Each row is a point on a landscape with many valleys, with its height.
A ball rolls from a point to the lowest of its 2 nearest points, and stops where none of them is lower. Distance is the straight distance between rows; heights are no part of it.
Z_607 h=6.77: [133 134 115  93  89 164  96 147  98 148  96 175 126 139 141 191  81 160
 106 171 154]
Z_957 h=5.39: [148 155  94 102 111  32  89 134 117  99 144 111 118 131 143  98 124 131
 112 107 107]
Z_599 h=2.78: [118  67 135 137 182  96 104  88 147 124 100 113  90 123 147 120 115 132
 155  79 118]
Z_716 h=7.58: [136 112 156 113 160 138 114 161  77 161  47 149 127  73 138 159 120 169
 166 158 134]
Z_802 h=6.18: [ 87 127 166 138 111 144 170  77 115 111 118  85 141 105 106 112 141  53
  77 101 179]
Z_624 h=8.82: [136 115  92 144  99 196 115  96 161 129 179 133 113 160 118 141 111 117
 103 150 117]
Z_628 h=4.76: [104 181  86 107 129 121 117 145 152 123 149 148 122 160 146 180 113 111
 135 131  98]
Z_744 h=7.07: [114 124 125 139  93 146 118 120  92 146 128 103 116 103 114 142 110 155
  87 155 152]
Z_434 h=3.71: [187 135  81 111 153 131 102 186 126  78 184 196 158 135 130  88 147 122
 163 119  99]
Z_371 h=4.51: [ 87 167 119 123 132 131 127 169 190 154 136 154 131 199 159 201 121 117
 142 134 117]
Z_348 h=3.31: [112 130 123 131 126  85 143 101 135 166  71  68  95 129 149 142 141 121
 137  96 129]
Z_702 h=4.80: [ 86 135 181 146 134 114  98 138 149 106 184 159 137 124 129 107 109 160
 144 126 117]
Z_679 h=7.96: [163 142 121 104 122 139 127 155 162 137 138 123 124 140 122  88 152 175
 181 155  84]
Z_410 h=5.68: [140 150 146 109 122 169 167 120 123 169  62 132 141 129 122 166 129  92
 158 125 146]
Z_428 h=7.27: [ 87 177 202 114  89 102 131 129 171 148 114  97 139 131 111  97 139 146
 150 132 117]
Z_385 h=8.93: [ 83 111  99 158 121 129 100  93 149 134 158 101 101 149 150 171 107 139
  87 125 119]
Z_137 h=2.69: [147 100 138 151  89 181 133 113  86 135 139 139 125  92  50 103 135 132
  69 178 182]
Z_910 h=8.19: [169 147 105 116  95  96 144  94 115 124 144  70 110 125  99  80 179 133
 111 139  93]
Z_514 h=3.19: [ 89 127 157 106 203 145 114 168 125  96 118 213 152 132 134 174 100 121
 149 120 115]
Z_691 h=6.55: [138 116 187 131 163  95 133 107 146 139  92 112 125  96 126  88 137 109
 174 103 115]
Z_698 h=2.82: [ 91 103 156 108 188 147 121 133 154 132  83 173 135 146 147 179 116 124
 163  99 134]
Z_625 h=1.89: [ 99  81 157 151 152 155 139 100 183 171  88 109 111 172 159 162 149 108
 158  85 164]
Z_941 h=3.46: [186 132  98 114 139 131 128 165  85 143 103 138 115 100 115 136 129 154
 169 149 119]
Z_283 h=8.01: [206 135  84  83 111 129 121 138 154 134 144 112 123 154 125  81 189 167
 164 155  67]
Z_742 h=8.39: [113 162 107 128  63 129 166 102 128 162  97  51 115 148 130 143 147 101
  94 121 147]
Z_100 h=5.67: [173 108 119 114 147 195 135 101 122 117 132 162 130 133 115 123 117 111
 154 116 132]
Z_328 h=6.14: [105 161 159 117 128  43 129 137 185 163  98 109 117 146 132 138 112 130
 164 120  96]
Z_241 h=5.51: [180 113 126 126 146 187 171  97 129 157  76 146 122 132 116 156 118  87
 162 115 136]
Z_864 h=4.20: [158 142 110 156 156  81 121 190 100 127 141 142 119  90 143 122 107 177
 162 172  88]
Z_326 h=2.33: [141  91 143 130 113 106 132 113  96 100 134  93 139  98  90  47 189 130
  95 108 156]
Z_610 h=4.52: [122 137 133 144 128 110  81 152 125  75 195 170 149 132 132  93 122 151
 130 110 130]
Z_721 h=8.28: [126 177 112 116  77 102 157  97 137 142 135  61 118 144 116 112 158 107
 113 132  97]
Z_718 h=4.67: [131 135 165 168 142 142 128 143  84 115 157 159 154  78 110 105 123 143
 132 150 142]
Z_142 h=5.89: [130 183 152  95 118 163 161 156 110 172  63 153 148 121 114 185 119 121
 159 160 136]
Z_770 h=6.17: [102 181 153 116 145 139 136 177  90 153  92 168 151 103 133 186 102 158
 148 171 110]
Z_745 h=3.35: [203 104  52 126 118 130  94 153 132 104 195 161 144 139 143  81 175 125
 135 125  95]
Z_952 h=2.22: [110  96 104 130 106 136 138  97  78 103 141  78 109  99  95 107 128 102
  40 124 174]
Z_818 h=3.62: [109 117 141 127  59 117 145 170  92  81 160 120 182 111  89  45 187 148
  81 131 179]
Z_540 h=7.83: [103 132 111 138 140 136 133 132 154 173  96 111 110 146 151 181 113 159
 153 146 115]
Z_788 h=1.84: [101 130 106 145 156 135 149 128 105 169  70 131 125 169 168 221 119 109
 100 120 155]
Z_36 h=3.82: [152 150 115 122 172  99 118 199  74 124 109 164 125  95 127 142 118 154
 172 153 109]
Z_986 h=3.69: [141 103 128 123 118 134 136  94 133 157  86  72  89 116 112 117 153 142
 147 116 119]
Z_561 h=5.90: [ 88 151 130 139 110  32 107 116 189 152 131  91 111 162 154 147 105 125
 111 104 115]
Z_489 h=2.91: [205 103  71 166 153 105 120 145 126  93 191 146 133 113 136  72 152 123
 139 130  87]
Z_809 h=3.70: [144  90  93 170  90 154 102 146  88  79 193 173 154 115 100 100 147 136
  66 116 169]
Z_119 h=5.22: [159 109  96 147 186 146 186 110 167 146 104 126 106 158 147 159 135  62
 169  89 120]
Z_862 h=8.10: [201 148  91 121 106 101 138 122 117 115 159 108 133 132 109  62 195 138
 141 144  90]
Z_963 h=2.42: [ 96 104 150 133 192 109 142 142 174 166  76 143 119 174 160 180 151  97
 165  89 139]
Z_274 h=4.89: [154 112 125 147 182 128 156 113 193 105 164 131 113 141 139 105 109 116
 169 119  85]
Z_883 h=8.60: [121 106 102  76  39 134 115 155 106 100 154  89 154 151 111  71 159 164
  59 149 173]
Z_407 h=2.79: [212 139 103 134  99 159 142 144  51 157 105 135 123  87 102 124 122 137
 138 175 137]
Z_80 h=3.97: [156 170 119  95 146  87 108 174 132  74 168 187 150 133 113  92 139 116
 170 110  98]
Z_51 h=3.38: [ 79 136 191 137 110 197 136 116 150 158 106 151 164 145 134 170 117 132
 128 137 160]
Z_530 h=4.18: [131 106 108 154 104 106  84 144 108  63 204 158 155 131 121  76 156 139
  95  94 144]
Z_980 h=7.72: [109 113 151 138 169 111 127 139 115 153  81 127 114 100 147 166 104 158
 155 141 110]
Z_662 h=7.26: [134 156 145 137  96 138 137 139  83 164 112 103 120  90 108 133 131 167
 133 174 129]
Z_828 h=8.78: [154 117 105 126  79 193  97 125 156 117 198 159 136 160  97 112 121 156
 104 167 123]
Z_52 h=5.37: [150 101 132 144 185 188 181 116 169 156  96 153 136 154 143 161 128  76
 176 105 140]
Z_846 h=3.90: [159  64 134 125 148 162 135  92 167 162 103  82  92 123 115 101 158 164
 168 122 109]
Z_133 h=4.68: [134 162 116 148 143  53 116 147 139 127 149 121 110 109 142 131  98 144
 141 162  75]
Z_503 h=0.48: [ 67 163 139 117 118 131 133 137 118 138  89 132 144 161 167 196 116 109
  96 115 162]
Z_638 h=2.77: [149  74 119 120 177  80  92 137 146 116 133 133  95 130 146  97 123 170
 168  97 103]
Z_464 h=1.72: [ 51 149 148 109  89 131 115 132 115 125 119 113 134 141 160 163  98 145
  79 129 157]
Z_331 h=5.81: [ 99 104 135 162 129 149 145  65 127 127 129 100 119 123 125 140 129  87
  92 100 153]
Z_916 h=5.57: [180 119 113 129 157 156 141 111 112  93 159 147 134 125 107  89 144 100
 150  98 116]
Z_881 h=6.39: [122 176 103 108 142 133 130 176  94 135 107 172 140 130 132 206  92 131
 134 172 101]
Z_197 h=4.65: [151  67  78 141 158 178 117 118 184 138 156 121  92 143 162 156  94 153
 142 158  99]
Z_327 h=4.94: [ 96 110 164 178 156 132 122 110 163 118 172 133 121 126 136 119 103 156
 137 139 107]
Z_649 h=8.54: [118 115 118  83  49 156 129 128 111 128 124  83 125 131  90  98 143 150
  62 160 173]
Z_25 h=4.47: [114  99  95 144 146 184 120 116 180 146 139 149 119 172 168 188  91 131
 131 141 119]
Z_981 h=6.72: [121 126 190  91 134  88 108 122 148 109 103 122 137 112 123  67 137 127
 158  81 135]
Z_621 h=5.69: [ 82 169 130  84 102  47  93 127 167 106 141 118 129 159 147 126 100 125
 109  88 121]
Z_234 h=1.04: [125  94 104 158 119  98 129  98  88 102 153  81 106  88  88  76 156 128
  56 120 150]
Z_341 h=5.03: [138 204  70 107 125 100 124 158 129 118 160 138 130 125 142 153 122  85
 132 156  66]
Z_875 h=5.36: [166 126 117 122 138 130 129 124  73  72 154 156 143 107 114  84 141  97
 127  87 151]
Z_655 h=5.55: [115 142  98  55 109  56  71 153 135  85 139 115 125 156 147  99 123 137
 107  89 121]
Z_825 h=2.73: [ 91 129 108 132 142  86 138 116 116 165  60  93 103 151 174 190 138 102
 111  90 151]
Z_321 h=3.61: [108 147 154 136 184 120 111 167 110  94 157 203 153 110 137 141  90 140
 150 134 117]
Z_103 h=8.73: [123 139 122 112  78 166  97 133 129 102 182 134 138 146 106 103 134 154
  92 141 143]
Z_412 h=1.53: [185 122 116 141  69 161 146 125  57 143 111 143 120  97  81 126 116 128
  83 184 173]
Z_891 h=3.85: [ 74 141 183 157 156 169 149 135 174 166 115 168 152 178 164 184 132 120
 140 126 152]
Z_758 h=4.22: [ 91 134 135 151 162 164 145 137 193 139 154 167 141 187 163 180 102 119
 146 131 127]
Z_959 h=8.48: [119 127 107  87  49 160 152 108 116 156  98  57 110 142 107 135 136 126
  70 153 162]
Z_664 h=5.86: [135 138 134 177 171 146 174 100  86 139 109 127 127  84 128 149 108  92
 129 136 115]
Z_20 h=7.10: [ 93 189 212 110 105  64 141 126 165 146  97 112 159 122 120 106 127  94
 157 111 130]
Z_983 h=6.61: [122 138 104 106 134 149 123 148  81 153  64 167 129 134 150 219  83 145
 107 160 132]
Z_869 h=5.05: [142 111 143 153 137 152 120 141  67  89 147 173 166  84 117 105 130 129
 122 107 172]
Z_9 h=3.08: [138  97  82 136  81 155 105 119  77  97 166 122 131 113 101 110 123 131
  47 145 178]
Z_314 h=6.92: [124 101 144 122 100 173  98 131  93 148 115 146 125 113 122 157  92 176
 100 161 168]
Z_977 h=6.33: [136 125 143 130 168  45 144 118 167 147 101 107 106 123 131 110 113 120
 172 105  93]
Z_490 h=2.72: [ 70 120 178 128  95 174 137 108 115 141 100 113 149 119 135 157 117 116
  83 133 178]
Z_309 h=5.31: [157 187  66 105  82 139 124 129 136 142 162 113 126 144 131 135 141 101
 119 158  86]
Z_343 h=6.29: [109 125 186 172 155 129 154  88  89 129 107 114 133  66 116 118 130  89
 124 128 135]
Z_518 h=2.35: [ 97  76 145 159 170 111 126  82 184 148 110 105  98 160 155 147 129 115
 149  77 128]
Z_415 h=6.50: [ 99 116 195 134 133 138 135  94 111  99 117  99 148  78 103  85 143  81
 103 107 162]
Z_557 h=7.90: [130 123 131 119 127 171 122 143 169 148 130 132 117 149 130 136 112 179
 161 159 110]
Z_298 h=3.07: [106 114 154 110  97 136 146 117 112  77 163 109 159 114  82  44 167 115
  80 110 179]
Z_49 h=2.34: [183  97 102 145 166  69 107 153 136 102 161 146 124 119 134  73 136 151
 162 111  96]
Z_342 h=4.17: [136 132 165 184 185 118 139 148 112  90 171 174 140  79 128 104 103 138
 153 146 116]
Z_863 h=7.43: [124 130 172 110 115 146 120 142  73 157  73 112 136  70 121 131 130 166
 137 151 153]
Z_923 h=6.88: [ 91 141 200  63 105  78 134 124 153 122  74  93 160 120 139  82 138  91
 143  81 150]
Z_971 h=5.52: [124 109 121 166 172 145 157  82 112 133 112 130 114 128 150 162 110  80
 119  96 134]
Z_964 h=5.09: [138 190 112 116 113  41 120 132 110 121 135 106 116 114 129 121 115 118
 132 135  88]
Z_105 h=8.87: [110 116  84 142 100 151  94  93 165 122 196  99 104 152 120 122 135 138
  81 148 101]
Z_631 h=5.10: [152 116 112 117 184 121 163 114 173 112 115 142 114 157 131 126 134  75
 185  79  93]
Z_676 h=4.62: [114  92 133 182 168 147 152  99 201 124 166 130 114 145 153 139 102 127
 144 134 104]
Z_59 h=8.66: [145 128 111  95  68 123 116 134 115  96 165 101 145 149 108  68 186 156
  89 129 140]

Where does a ball stop that starts at each point below?
Z_20: Z_412
Z_862: Z_676
Z_105: Z_676
Z_916: Z_625
Z_863: Z_676
Z_621: Z_412
Z_770: Z_676
Z_702: Z_234
